A landscape with many peaks, sampled at points; each row gives a point and its height.
From any point a climber steps to the highest of the 2 points nearest to it. It stops when none of these is higher. Distance is the straight distance between rows; heights are no part of it.
netiz: [ 75 -37  10  17 -25  74 -78  51  -4  36 -25 -65 -28  36 -75  22  75   0
  -6  45   3   3  61  -7 -16  74 -72   9]  (h 389)
tugi: [ 55 -42  15  27 -22  64 -73  44  -2  36 -53 -30 -19  24 -56  49  34  23
 -11  44  -8 -17  43   1 -32  12 -58  18]  (h 428)
gav: [-70  -2 -19  43  26 -45  35 -20  15 -14  -5   3  19 -10   0  -8 -39  19
 -28 -26 -15 -16 -10  20 -26 -45  -8 -53]  (h 552)
tepiv: [-14 -32 -38   3 -24  15 -26  66  12  51 -64  82  20 -14 -24   1  21 -44
  28  -3 -42 -54  22  56 -27  -7 -45   4]  (h 255)
viz: [-12  74 -20 -51  25  -1  24 -20   5   4  10  45 -23   6 -11 -64 -23 -32
  18 -11   7  84 -20   2  18  33  41  -6]  (h 550)
gikoz: [ 18  33 -13 -33   6  -6   4   8  27  16  21   5  -3 -13  20 -17  19 -35
  29  -3  -3 -10  -4  39  21  54  -9  45]  (h 502)
fim: [ -3  81   2   0  40 -17  46 -58  -8 -22  22   6  -9  11  46 -32 -45 -22
 -50 -25   1  27 -60  24  37  14  35   3]  (h 506)
lamuf: [-32   5  14 -11  36 -79 -14 -24  43 -55  15 -34   7  -3  19  27 -53   5
 -22 -15 -12   7  22  -7 -27 -73  42 -53]  (h 405)
saf: [ 15 -33  41 -22  -1 -27  -6  27 -14 -27  22  21  24 -22  11  29 -50  16
 -17   8 -22 -66  -2  13   4 -59  28 -16]  (h 547)
Zup: [ -48  -70    4   43   -4   13   17    2  -20  -42  -17   15   20  -11
   74   60  -40   31   -1  -44  -25    5   12    0   -6 -108   45   17]  (h 744)
vob: [-38 -33 -33  32   5  18  -8  21  52  16   7  25  16   1   2  22 -25  -9
  -3 -52 -17 -14  18   9  12  -3  10  -3]  (h 539)
nomek: [  7 -33 -16 -20 -42   2   5  64   8  35 -62  65  -5 -26 -20  19  26 -13
  24  25 -38 -35  15  39 -33 -36 -32  10]  (h 233)
burer: [  3  -2 -44  14 -24  67 -21  -2  -6  27 -30  28 -15   0  -7  11  20  -1
  30   7 -16  -3  -8  -2  33  48 -42  19]  (h 106)
tison: [-14   6   2  30  26 -28 -17  -2  47 -11  31 -43   0  13 -33 -20 -20  11
  -1 -19   7  18  27 -21 -23  22 -14 -42]  (h 467)
Tid: [ 14  21 -14 -15  -7 -47  -9  44   8  35   2 -16   7   2 -48 -22 102 -40
  37  -9  14 -51 -27  39 -39  53 -78  12]  (h 159)
zop: [  4  29  25 -34 -52  -9  41 -28 -41  43 -15 -25  20 -22 -20 -41  78 -15
 -11  42  28 -10 -69   7 -18  26 -16  14]  (h 232)
kig: [ 14 -40 -43  31 -50  52 -31  40 -32  21 -72  67  24  -1  -2  23  13  -5
  17   7 -54 -40  -9  37  12   0 -54  29]  (h 331)
Bef: [ 22  30 -29 -18  -6  20 -20  13  -2  13  37 -17  -7 -16  -8 -22  56 -41
  45  -5  -4 -20 -12  28  26 100 -34  36]  (h 452)
bufad: [ -6  23 -21 -24  23   3  10 -48  10 -31  15   7 -20 -17  35  -7 -14   3
   4   4   9  57  12 -34  12 -26  51   5]  (h 625)
vume: [ 27 -48  27  25 -31  -1   8  83 -25  25 -27  28  20 -14 -19  45  16   3
 -16  16 -30 -83   5  52 -16 -20 -56 -10]  (h 500)
Vut: [-23  24   3 -31  48 -45 -16  -2  25 -32   8  -6 -22 -31   6   8 -60  -8
  -4  10 -10  19  15  25 -11 -72  53 -58]  (h 421)
sepa: [ -6  32 -60   1   2  29 -12  26   1  24 -12  64   1  24  17   8  11 -51
  30 -46 -24 -55 -21  63  41  47 -15  69]  (h 54)
tese: [ 23   9 -36 -40 -24  85 -46   3 -19  -4 -41  35 -44   1 -14 -22  -5   9
  64  20   4  73  27 -35  15  24   6  32]  (h 753)
purab: [-26  50  12  16  41 -57 -17 -36  41 -55  16 -40   5  11  35 -10 -72 -27
 -57 -28 -45 -23 -22  37  37 -10  30 -31]  (h 367)
Gutag: [-36 -56 -30  31 -15  42   3   6  -6   0 -29  52  35  10  54  51 -26  16
 -11 -34 -38  17  33  -6  17 -81  24  36]  (h 700)
Deguz: [  9  -9 -26  -2 -51  51 -12  28 -39   5 -40  68 -12  -5  28  31  -3   3
  26  13 -21 -20 -15  14  28 -32 -25  35]  (h 373)
fomal: [-37 -23 -21  28  35 -18 -24  20  67 -15  34 -18  18  -5 -11  33 -23   5
 -13 -35  -5  -1  37  -2 -11 -10   9 -23]  (h 501)
Noliv: [  2  16 -54  10 -39  53 -39  22 -16  30 -60  35 -26  17 -23  -9  67 -31
  31   3 -19   0  -5  14  18  51 -66  37]  (h 130)
pumed: [ 22 -45  15  -6 -19  32 -16 -18  -1 -27 -10 -15 -22 -16  53  55  15  41
  -8  21   8   9  64 -67  19 -43  33  53]  (h 710)
sosam: [ -5 -38  16  10 -35  37  11 -44 -51  11 -59  30 -16  20 -23 -11   4  39
   1  22  47  26 -16 -51 -35 -43 -32 -61]  (h 767)
Kubu: [ -5  35 -30 -30  -2 -40   5  15 -27  47   7  10  23  29 -27 -40  86 -60
  22 -31  27 -39 -74  47  -8  58 -65  25]  (h 139)
Pazok: [ 35 -51  55  33 -14 -12  14  90 -14 -12   5   1  28 -18 -39  27 -11   7
 -22  11  -8 -90  15  47 -46 -22 -43 -27]  (h 541)
mubi: [ 17 -62  27  28  24  -1 -44  39  59  -7  65 -63   6  37  -3  50  -2  16
  -8 -51  13 -34  52 -43  21  24   0  22]  (h 340)
fufu: [  1  42  -5   3   9   4  29 -35  -2 -12  22  17 -15   1  50  -3 -18  -4
 -16 -19   4  15 -31   0  47  29  22  37]  (h 544)
papu: [-26  35  11   9  28 -54  -9  -7  17 -35  23 -11   6 -26  20  -1 -55 -14
 -29  -2 -41 -40 -33  50  12 -15  25 -35]  (h 342)
mis: [ -2   9   1   3 -26 -35  26  36 -26  18 -16  11  11 -50  -3   5  76 -42
   2  13 -31 -68 -49  71 -30   5 -49  37]  (h 226)
Mulo: [-26  80  -6 -26  20 -61  -9   6  16  -6  31 -44  45   8 -73 -79  12 -26
  -2 -28  24  -4 -36  29   7  63 -37 -46]  (h 363)
sugob: [ -6  54 -32  -5   9  23  26 -37  20 -20  35  -8 -20  -8  35 -15 -12   1
  17  -4   1  64   3 -12  32  38  29  49]  (h 584)
kimud: [-21  36 -34   1  38   1  48 -70 -15 -18  -7  20 -40 -12  42   7 -22   2
  -8  -2  26  80  -7 -22  -3 -74  56   3]  (h 652)
nodur: [-25 -57  34  10  13 -24  13  76  10 -47  25  -9  44 -37   9  36 -41  -5
 -46 -25 -70 -61  19  62   6 -62  33 -15]  (h 433)
tipir: [ 31 -21  53 -29   9 -29 -14  26  20 -14  33  -7   2   0   6  36 -49  14
   4   5  13 -44  33 -15   6 -30  33  -4]  (h 583)
tevit: [-14 -60   5  33  33   2 -36  23  47 -11  59 -45  33  11  29  54  -9   8
 -38 -57  -4 -56  38  14  29  11  -2   4]  (h 312)
fisi: [ 17  41  22 -42 -43 -38  55  -9 -45  14 -37  31  11 -43  -5 -33  36 -25
  19  39  -5 -10 -45  36 -23 -37  -7   8]  (h 202)
ruk: [ -4 102   9 -64   6 -62  28 -66  -9  -6  12 -28  17 -11  -9 -66  12 -51
 -20  31   9  48 -37  27  11   6  43   1]  (h 188)
Firod: [ -7  18  -8  17  10 -14  22 -30  34  -3  33 -78  11 -19 -42 -63  35   3
 -10  17  18  15   9 -14 -18  66  -4 -20]  (h 653)
Zite: [ 17   8  -6 -16  13  32  -3 -53 -44 -39  -2   2 -50  16  41  -9 -18  25
  38   0  51  87   8 -79  17   2  45  31]  (h 820)
kirar: [ 57 -52   4   2 -13  68 -97  63  -1  28   3 -34 -19  27 -65  28  52  -8
  34  27 -17  -8  70  -5   3  64 -45  31]  (h 354)
nuz: [  0  12  22 -17  -6 -26   9   3 -22  16  -2  17  19   5 -33 -18   0  -4
  12  14  13 -43 -43  11 -12  28 -25 -18]  (h 440)
doda: [ 22 -86 -11  26 -16  49 -23  86  30  43  -4  28  19 -14 -23  58   9   9
 -18 -13 -34 -53  63  53  -9 -36 -16   2]  (h 569)
Sarog: [  3 -34 -28 -16  -9  25 -19   2  35   6  21  22   6   8  38  54 -27  18
  14 -26  -7   8  31  -8  31 -40  31  35]  (h 617)
Navek: [  7  12   1 -33 -44  -4  14  20 -29  27 -61  58  10 -28 -17  -8  33 -10
  37  50 -26 -23 -22  31 -34 -15 -32  12]  (h 214)
kam: [-15  29 -41 -13  34   7  -6   8  28  18   4  45 -13  16  -1 -13 -47 -31
  45 -36   2  22   5  13  26  28  17   7]  (h 632)
reri: [  0  15  25 -18  39   6  25 -76 -29 -26  12 -13 -33  25  22 -25 -13  18
  18  -2  54  84   2 -81 -10 -17  40  -7]  (h 867)
nam: [ 14 -95   9  35 -17  35 -14  34   2   1  30  -6  26  -1  37  78  16  21
 -50 -23 -35 -71  47   5  22 -16   9  32]  (h 802)
lar: [ 56 -53  60  25 -33   9   9  59 -25  19 -10 -26   3   4 -27  36  -1  34
 -38  39  11 -75  -2   1 -29  -7 -39 -10]  (h 589)
pidak: [ 15 -53 -18  22 -29  34 -40  59 -14  58 -54  46  17  13 -42  14  26  -2
  20   2 -21 -53  10  25 -22   6 -73  -4]  (h 288)
pef: [  7  24 -40 -39 -16  26 -19  26   4  39 -42  70  -9  20 -21 -27   4 -25
  55   5   7  -5   6  26   5  27 -38  20]  (h 447)
met: [  3  56 -53 -37   5  12  23 -16   9  18 -24  59 -36  -3  -8 -48   0 -45
  54  15  17  83   0  17  11  23  19  12]  (h 523)
Noni: [  6 -28  -5 -37  -1  54 -44  18  26   5  11  18 -32  11 -11   4 -33   9
  53 -11   0  66  67 -47  30  24  46  26]  (h 618)
kes: [-33 -74 -34  51 -14  22  -7  50  16  14 -34  51  32  -3   7  52 -22   3
   0 -57 -24 -55  20  29  25 -26  13   8]  (h 596)
Sud: [ 27  11 -34   9   5  35 -29  24  16  21  37 -40 -18   0 -22 -34  43 -40
  39  -6  -2  32  14   6  26 107 -16  21]  (h 407)
Fufo: [-23  52 -39   0  -2   9  45 -47 -18  18 -11  47   4   9  10 -30 -27 -14
 -25   0  11  29 -60  11  26   0   8 -13]  (h 499)
Batav: [ 29 -45  56  20 -46  11  39  27 -71  12 -46  11  -8 -18 -23  22   6  29
 -15  64  -7 -20   1  -2 -67 -53 -31 -33]  (h 690)
kep: [ 17  11 -33  -3 -15   4 -17  51   9  37 -26  13  -3  -2 -37  -1  81 -20
  21   9  -6 -33  -1  53 -24  41 -68  19]  (h 179)
sedem: [-31 -15   6  47  -1 -32  37  29 -16 -25  -4  15  26 -29   3  -4 -25   0
 -14 -10 -28 -39  -9  48 -20 -44   2 -45]  (h 515)
fuso: [-38  -8  10  -4  57 -17  -1 -38   9 -33  36 -17 -28  18  77  47 -16   8
  14 -37   9  72  55 -53 -13 -61  58  38]  (h 709)
zuruv: [ 49 -17  -3 -16 -15  47 -59  47   3  11  -2 -19 -31  19 -46  -6  46 -11
  53  27 -14  14  31 -32  10  91 -36  37]  (h 315)
numog: [ 28 -16  31   1 -14 -17  15   8   6 -16  26 -35   0 -54  28  38  14  29
 -31  35 -19 -83  10  14   5  14  -3  29]  (h 789)
fekig: [ 15 -34  -4 -14   3  38 -49  12  39  10  -6  18 -16   9 -19  24  -2  18
  41  22  14  41  59 -29 -12  -2  13  -6]  (h 656)
tisud: [-28  52 -11  10  39 -15   4 -65   7 -28  36 -21   2  36  -6 -55 -29   1
 -13 -26  35  73 -14 -31  13  26  38 -35]  (h 879)
vakek: [ 27 -21  -3 -47 -30  42 -13  23  10  -2  -1  32 -14 -13  14  22  -5  27
  35   7  -7   0  48 -16  31 -47  36  39]  (h 581)
tet: [-22  45 -17  18  41 -16  43 -68 -15 -49   4  18 -21  14  58   5 -43 -10
 -36 -28   6  57 -27  11  13 -59  55  -8]  (h 676)
vun: [ -7  75 -36   8   6  31  46 -53 -37   3 -10  37 -38  36  32 -29 -29  -2
  -1 -11  24  79 -37 -17  38   2  24  16]  (h 471)
romu: [-27  24 -13 -20   0 -15  28 -22  12   3   1  21  -1 -10   2 -22 -21  -4
  -6   8   6  -3 -16   9  -8 -20  20 -31]  (h 469)
nad: [ 14 -49  24  25 -23  34   6   4 -14  19 -53  12 -24  20 -17  21   8  43
  -6  36  28  13  15 -52 -42 -71 -24 -41]  (h 740)
sig: [ 45 -48  40  14 -29  16   1  24  -9   4 -16 -21  -9  -8 -17  37  13  57
 -28  46  17 -30  25 -32 -29 -20 -13   7]  (h 629)
Volag: [-18 -20  15  46  38 -31 -20 -18  34 -15  46 -57   7  23  54  46 -16  18
 -15 -48  -9  -5   9 -33  -8   1  13  -1]  (h 688)
pavab: [-40  34 -39  23  24 -39   0  -2  54   2  20 -24  17  12 -53 -49 -13   4
   4 -37  12 -22  -3  14   0  41 -21 -58]  (h 429)
Zivu: [-15 -13 -16 -22  25 -24   6 -13   9 -18  -2  41  -5  -9   9   1 -54   5
  28 -17   0  -8  12  15  -4 -56  43 -25]  (h 443)
Fub: [ 28 -55  43  -5 -29   1  29  65  -9   7 -29  15  -9 -41 -25  25 -20  25
 -15  56  -7 -29  26  13 -60 -68 -10 -24]  (h 658)
vifoz: [  1 -74  -7 -20  -9  16 -30  64  33  40 -17  46  19   2 -18  44 -14   5
 -13 -29 -28 -31  70  17   2 -32   1  11]  (h 611)
feni: [  7  29 -22 -35 -10 -24  -3  28   7  28 -22  57  15  28 -30 -30  -3 -12
  51  -4  26 -37 -16  17 -17  29 -27  -6]  (h 415)
Rolu: [ 12  83 -22   0  46  14  58 -53 -43 -28  -2  29 -37  41  53  -7 -53  -3
 -19 -48  36 113 -34 -16  47 -39  60  24]  (h 450)
rof: [ 10 -13  -8  -6 -17  11  20   1 -40  22 -24  55  -3   3  16  -4 -14   9
  17  17   1 -32 -33  -2   2 -11 -26  -9]  (h 404)
fegur: [-12 102  19 -20   2 -60  67 -56 -77 -13 -10  26  30   0  24 -67 -34 -43
 -66  20 -17   4 -91  56  29 -52  40 -22]  (h 453)
Zul: [  3  50   3 -35  -7 -28   6  -4 -19  44  10  -6  26  27 -52 -61  44 -45
  25 -21  35 -16 -59  19   5  69 -37   7]  (h 122)
zureb: [ 20 -22  -9   7 -14   6   8  66  10  33 -20   1   1 -36  -8  28  81 -38
   8  26 -33 -61   0  52 -40  18 -76  34]  (h 201)
gerar: [ 15  37  -7 -10  -8 -26   4   8  27  28  38 -74  10  -6 -77 -46  65   5
  -3  18  28   8   9   0 -38  70 -37 -43]  (h 605)
rarol: [ 38  -9  66 -34  10 -44  11  11 -20 -18   8  -9 -18 -16  -2   7 -12  29
   0  59  17 -42  16 -10 -27 -33  25 -11]  (h 619)
pogil: [ 26  -7  -8 -26 -30  67 -56   5 -26  20 -13 -21 -25   9 -46 -30  63   2
  37  35  -8  37  -4 -26  12 103 -57  32]  (h 293)
lome: [-16 -10  31 -15  -3 -30   8  15 -17 -49   5  35  17 -27  33   9 -58 -10
   0   7 -50 -43 -20  38  23 -70  46  -3]  (h 511)
beka: [ 38 -77   4  35 -40  42 -33 105  -1  54 -37  17  22 -12 -49  80  38 -14
 -26   7 -55 -67  48  66 -14 -23 -38  33]  (h 517)
kalug: [-28  44 -17   5  52  -9  18 -50   8 -42  10   5 -23  12  92  22 -55 -10
 -18 -44  -6  70   1  -4  41 -40  75  38]  (h 705)
lalem: [  9  34  36 -20  15 -54  15   0  17 -12   8 -51  24 -15 -29 -16 -17  24
 -25  39  19 -23  14   3 -28 -14   2 -65]  (h 300)
pesu: [  0  13   7 -11 -45  28   9 -43 -23  49 -30 -27  13 -13 -37 -29  73  17
 -20  41  30  16 -39 -17 -21  41 -25 -15]  (h 250)
taret: [-41  36  13  -6  48 -80 -30 -38  41 -56  22 -46   0   7  42   6 -62 -16
 -37 -25 -31  24   0  -9  15 -35  37 -21]  (h 388)
Fufa: [-17  18 -42   2  34  34  -9  -8  20  -4 -21  63 -37  26  24 -17 -45 -24
  40 -47  14  87   9 -18  34  38  39  24]  (h 681)
lekur: [ -6 -24   2  -4  24   1   2 -26  -3 -12   9  25 -29  30  32  34 -33  22
  21 -21  31  39  26 -64   3 -67  23 -12]  (h 754)
voza: [  -3  -13   28    0    3   23  -18  -52  -18  -13   -6  -28  -37   32
   -3  -12    9   26   22   12   61   60   10 -105  -28    9   11  -19]  (h 821)
Givuk: [  7  69  20 -50  -1 -51  39 -37 -27 -10   5 -12  10 -37  27 -40   9 -21
 -31  34 -11  -5 -54  31   7  -2  33   7]  (h 205)
senat: [  2  51 -41 -49 -13  26   3   1   4  41 -42  53 -21  11 -31 -57  21 -37
  63   4   8  47 -26  15  10  62  -3  35]  (h 489)
vege: [ 19  17  15 -33 -20   3  31 -63 -12   6  -5 -37   7 -21 -17 -55  41  26
 -19  38  39  32 -16 -36 -21  25   6 -12]  (h 268)
Gesu: [-23 -22  -9  36  23   9  -6 -19  22 -15  34 -24 -16  25  29   9 -18  16
   2 -49  -5  21  20 -52  -2  33   9   6]  (h 638)
Lebe: [-29 -11  24  50  21 -46  15 -41  -8 -28  22 -46  12   4  41  34 -25  20
 -35  -8  -7 -14 -15 -31 -11 -38   6 -10]  (h 742)
Bara: [-48   0   9  27  53 -19  -6 -44  18 -37  26 -18 -15  29  82  23 -26   7
 -14 -38 -19  46  -9 -30   0 -33  49  24]  (h 741)
guba: [ -7  71 -14 -13 -13 -34  51  10 -24  16   2  -9  22 -50   7 -11  62 -44
 -10  16  -7 -45 -58  66 -12  25 -39  23]  (h 253)
bas: [-34  57 -35 -21  51 -19   4 -13  35  -8   9  21 -17  26 -23 -49 -42 -36
  18 -31  17  36 -13   5  -7  23  37 -30]  (h 585)
fup: [ 49 -23  29  22 -21  29 -22  13  -3  25  -7 -44  -2  28 -52   7  34  39
 -12  22  48 -16   1 -43 -30  41 -51 -29]  (h 513)
rodet: [ 19   4  56 -17  -3 -44  40 -22 -27 -34  22 -26  14 -37  23   6 -16  28
 -36  56   9 -59 -21 -10   0 -27  20  -3]  (h 660)
mipi: [-56  29  27  49  28 -64  19 -41 -14 -54  17 -47  37   6  20  -6 -39  12
 -67 -17 -25 -20 -46   1  -5 -38   2 -43]  (h 684)
zalag: [ 26  -4 -38 -18 -27  16 -43  26 -17  49 -52  -5 -12  23 -56  -3  97 -34
  43  19  -9 -24  -5  29 -20  58 -98  26]  (h 158)
Fomir: [ -6 -40   5  -3   9  27 -33 -33  -7 -10 -20   2 -46  37  10  13 -17  26
  49   0  39  65  29 -79 -23 -27  -6 -33]  (h 785)
zipad: [-15  31  17  25  12 -29  21 -69  17 -12  35 -65  -3 -11   5 -39  11  26
 -33  18  17  21 -16 -27   2  25  11 -15]  (h 713)
mivo: [-60  42  -2  50  31 -64  26 -74   8 -23  19 -59  24  16  10 -27 -23  -4
 -69 -28   2   9 -44   6   6   1   7 -53]  (h 637)
Zafe: [ 15  -2  -1  25  20 -23  -1 -13  19 -11  74 -56  14  18  -5   2  19  16
  -8 -35  21 -60 -14   1  24  61 -30 -20]  (h 411)
Nal: [-21  47  -5 -11   3 -66  45  29 -17  10  -8  13  41 -23 -17 -31  32 -63
 -21  -2 -29 -57 -60  86  -3   4 -48  -8]  (h 279)
Guram: [-48  13 -18  52  20 -35  26 -39   4   0  15 -18  33  22 -12 -11 -24  13
 -35 -12  14 -24 -33  -1 -10   3 -20 -55]  (h 590)
Kub: [ 22  27   7 -38 -17  13  -6  -1  24   8   3  21 -16 -23  24 -11   0  -5
  35  15  -1   2  15   7  24   2  27  48]  (h 543)
debip: [-20   5 -25   4  13  65 -13 -27 -12  -9 -14  15 -45  45 -15 -40 -15  -6
  43 -15  26 112  14 -65   8  30  12  -5]  (h 763)
Zimif: [-32 -24   0   5  35   5 -23 -38  -5 -19   8 -14 -39  30  57  31 -15  11
  38 -30  50  83  25 -83  -9 -58  40  40]  (h 727)
Radu: [  6   4  35  -3 -12 -17  35 -31  -9   9  -2 -30   4 -12 -24 -28  -2  26
 -19  46  27   3 -17 -15 -49 -11  11 -58]  (h 285)
sav: [ 32 -61  17  10 -23  32  -4   1   7  -1   5 -23 -18 -11  30  49   0  40
 -19  37  -4  -6  22 -36  15 -18  11  22]  (h 671)
fakob: [-24  75  19 -40   5 -62  19 -68  21 -15  16 -51   3 -33 -18 -63  -3 -16
 -45  42   5  32 -19  18   3  21  40 -35]  (h 176)
kepu: [ 30 -74  36  -4  -7  19  -5  23  -5  -5 -26  24 -14 -10  -8  46 -26  49
   0  38  28  13  36 -36 -44 -86  22 -32]  (h 714)
mal: [-11 -80  17  13  -7  17 -20  28  21  -7  35   9  35  14  59  75 -32  17
 -22 -61 -35 -60  24 -10  60 -32  22  49]  (h 715)
Gosu: [-15 -15  48   2  14 -50   7  55   0 -53  36   6  35 -61  28  17 -43 -26
 -24  10 -69 -78  -7  68  13 -45  21 -10]  (h 468)
misus: [-17  38   9   0   1 -63  12  24   0 -17   6  -1  29 -28  -2 -18 -25 -23
  -5 -11 -34 -73 -42  83  11  -3 -12 -22]  (h 310)
Sigog: [-22   5  -7  -1  20   8  -7 -33  16  -5  23  -8  -9  30 -18 -44 -13  -6
  30 -17  31  82   5 -62  -1  42  26 -35]  (h 816)
pog: [-23  16  23  22  35 -53  11 -67  19 -42  39 -81  -7  -3  36  -4  -5  22
 -17  -4  10  45   7 -55 -24  13  30  -1]  (h 766)
Vasa: [ 31  17 -44 -20  -9  72 -14  -3 -10 -32 -10  52 -28  10  14 -16 -23  -5
  61  -5 -12 102  21 -22  26  23  35  61]  (h 689)
zize: [  8 -21 -34 -21 -17  84 -41   6  -8 -37  -4  21 -30  26  11  24 -26  11
  61 -18   3 102  51 -52  51   5  58  72]  (h 633)
mago: [-29  53  30   6  52 -62  -2 -77   6 -44  39 -63  -6  29  19 -38 -32  -7
 -39  -8  28  53 -14 -42  16  -6  45 -29]  (h 819)
zunu: [ -4  17 -42   2  13  65  -2 -30 -20 -13 -32  54 -47  59  27 -18 -30   0
  42 -38  32 116   3 -47  21 -16  28  19]  (h 723)
pil: [ 22   2  30   8   9 -35   8   6   8  10  46 -57  20   0 -47 -11  13  30
 -16  -7  44 -66 -11  -3 -11  40 -61 -36]  (h 446)
rop: [-28  76 -33  -8  26 -54   6   1  33  23  13 -16  21  17 -53 -64  -3 -26
  10 -38   8 -21 -13  50  -1  61 -15 -24]  (h 393)
Megu: [  3 -26  27   3 -50  29  32 -23 -62  15 -58  21  -2  -6 -13 -10  24  28
 -15  63  20 -11 -36 -20 -39 -29 -28 -28]  (h 730)
sagiz: [  5  16 -56  27   9  65  -9   5  -2  27  -3  49  -6  13  25  -5  12 -14
  20 -39  -4 -13  -8  30  51  62 -18  54]  (h 80)
guli: [-16 -96   3   0 -10  19 -43  12  16   6  20  24  18  26  41  67 -17  18
  -8 -50  -8  -3  39 -43  32 -63  36  49]  (h 657)
favud: [ 12   8 -31  28 -10  44  -7  -9  -5  15  29 -28 -14  -8 -19 -54  71 -23
   6   7  11  38 -22 -15   7 107 -18  14]  (h 370)
fom: [ 36 -53  25 -17 -21  32 -28  72  53  32 -15  18   8  18 -40  23 -19  19
   0   5   0 -14  58 -16 -33 -31   7 -14]  (h 654)
Namu: [-33 -55  32  45  -7 -11  19  71 -25 -26  -8  25  51 -61   8  20 -22 -15
 -18 -12 -72 -61  13  72 -16 -52  12 -33]  (h 470)
gara: [ -5  23  43 -36 -42 -42  60 -24 -48  16 -23 -17  26 -58 -14 -42  51   7
 -22  53  18   1 -47  15 -32 -22   1 -24]  (h 216)
baz: [  3 -31  -6  40   7  28 -22 -22  14  15  18 -40 -24  28  -7  -6   6  29
  12  -6  16  37   8 -68  -5  61 -24 -14]  (h 588)
Noda: [ 32 -30   0  20  17  20 -31  26  22   3  53 -47  -2  17 -11  17  21  14
  13 -18  13 -39  36 -19  16  56 -16   0]  (h 371)
sok: [ -8  76  11   5  15 -41  52 -66 -49 -38  -1   5  14  -2  42 -36 -43 -29
 -64   1  -6  21 -71  37  37 -31  40  -9]  (h 478)
Medut: [-43 -43  10  31  30 -11  -6 -17  -3 -27  12 -12  12  13  77  65 -33  18
 -24 -55 -10  24  18 -26 -18 -73  42  33]  (h 786)
gupa: [ 13  -3  21   8 -11 -11 -20   9   2  18  15 -14  18  14 -57 -13  22  10
   7   3  36 -25  -4 -24 -20  54 -44 -47]  (h 480)
Vunad: [ 28  -7   1 -18 -13  38 -17 -37  -4 -30   6   3 -37   3  44  29  -9  27
  17  -1  15  30  26 -67  38  -1  39  48]  (h 759)
vutu: [-15  67  11 -23  11 -57  -4 -28  14 -15  34 -60  35   9 -44 -57 -15   3
 -11  -6  24  -6 -27   0  18  29  -8 -64]  (h 339)
muzit: [ 23  -8  46 -16 -40 -32  40   9 -29  -3   6 -16   4 -55  15  10  26   9
 -16  50 -18 -47 -23  25  -7 -13  11   5]  (h 712)
nav: [  5  71  -6 -23 -19 -18  45 -19 -34  14  15   8  17 -22  22 -41  20 -25
  -8   6   1 -23 -71  26  18  38 -11  29]  (h 227)
gadeg: [  5  14 -21  -2 -40  39 -23 -10 -30  41  -6 -38  -1 -11 -52 -45  89 -16
  25  21  16  15 -32   2  -5  98 -56  10]  (h 332)
Tabad: [ -1  55  29  -5  -2 -82   7 -17  15 -13  11 -72  37 -19 -36 -43   0   1
 -40  18   4 -26 -34  21 -14   2 -19 -58]  (h 318)
dube: [-40 -42 -45  31   6  29  13  31   1  -8 -36  75  34  -5  29  25 -46  -5
   6 -25 -46 -18   9  28  20 -61  30  10]  (h 655)
pek: [ 62 -68   9  13 -37  56 -71  79  23  48 -48  -5 -11  11 -46  64  41  -4
 -38  40 -30 -30  64  42 -23  -8 -51  26]  (h 466)
Las: [  6 -50  -3  -4   8  23 -10  24  54  23 -18  26 -15  -5  -5  22 -19  13
  15  20   0  23  59 -18 -37 -42  -4 -28]  (h 685)
Vovo: [ 19 -60  11  30  -4  19   3  34  -1   2  22 -21  22 -23  26  49  32  13
 -26   7 -35 -62  19  32  21   3 -17  26]  (h 902)
Pel: [ 38 -49  30 -43 -21   4  19  29  -8 -15 -21  33 -12 -44  -8  44 -12  21
   5  40  -6 -22  23  -5  -7 -74  24  -6]  (h 683)
Bitob: [ 12 -30  37  21 -10  19 -11 -31 -10   5   2 -50  -6  12 -25  -5  38  52
 -18   3  41   9   5 -82 -19  61 -15 -19]  (h 548)

For each start below, name the point where the climber stops.
zuruv: Las
mubi: Lebe
Sud: Vovo
mis: Fufo
vume: reri
Pazok: reri
lome: Vovo
nodur: Lebe
met: tisud
ruk: Fufo

Call two points neighbours if one is among the 2 nearest of the other. Go from one point of each pair to the other, from neighbour to neighbour, staying as high as possible. Name the lowest point that can't be avoided.
Vovo, tese: pogil
Fufo, reri: Rolu
reri, Medut: fuso
Lebe, Vovo: nodur
Las, tese: Noni
tisud, Lebe: gupa

Write out the way that a climber takes from each point below.
feni: pef > senat > met > viz > bas > kam > Fufa > zunu > debip > Sigog > tisud
fisi: gara > zop > pesu > vege > Radu > lalem > Tabad > vutu > Mulo > rop > pavab > tison > fomal > vob > kes > dube > Gutag > Zup > Medut
Gosu: lome > saf > tipir > rarol > rodet > muzit > numog > Vovo
zureb: mis > guba > Nal > misus > papu > purab > taret > lamuf > Vut > Zivu > romu > Fufo
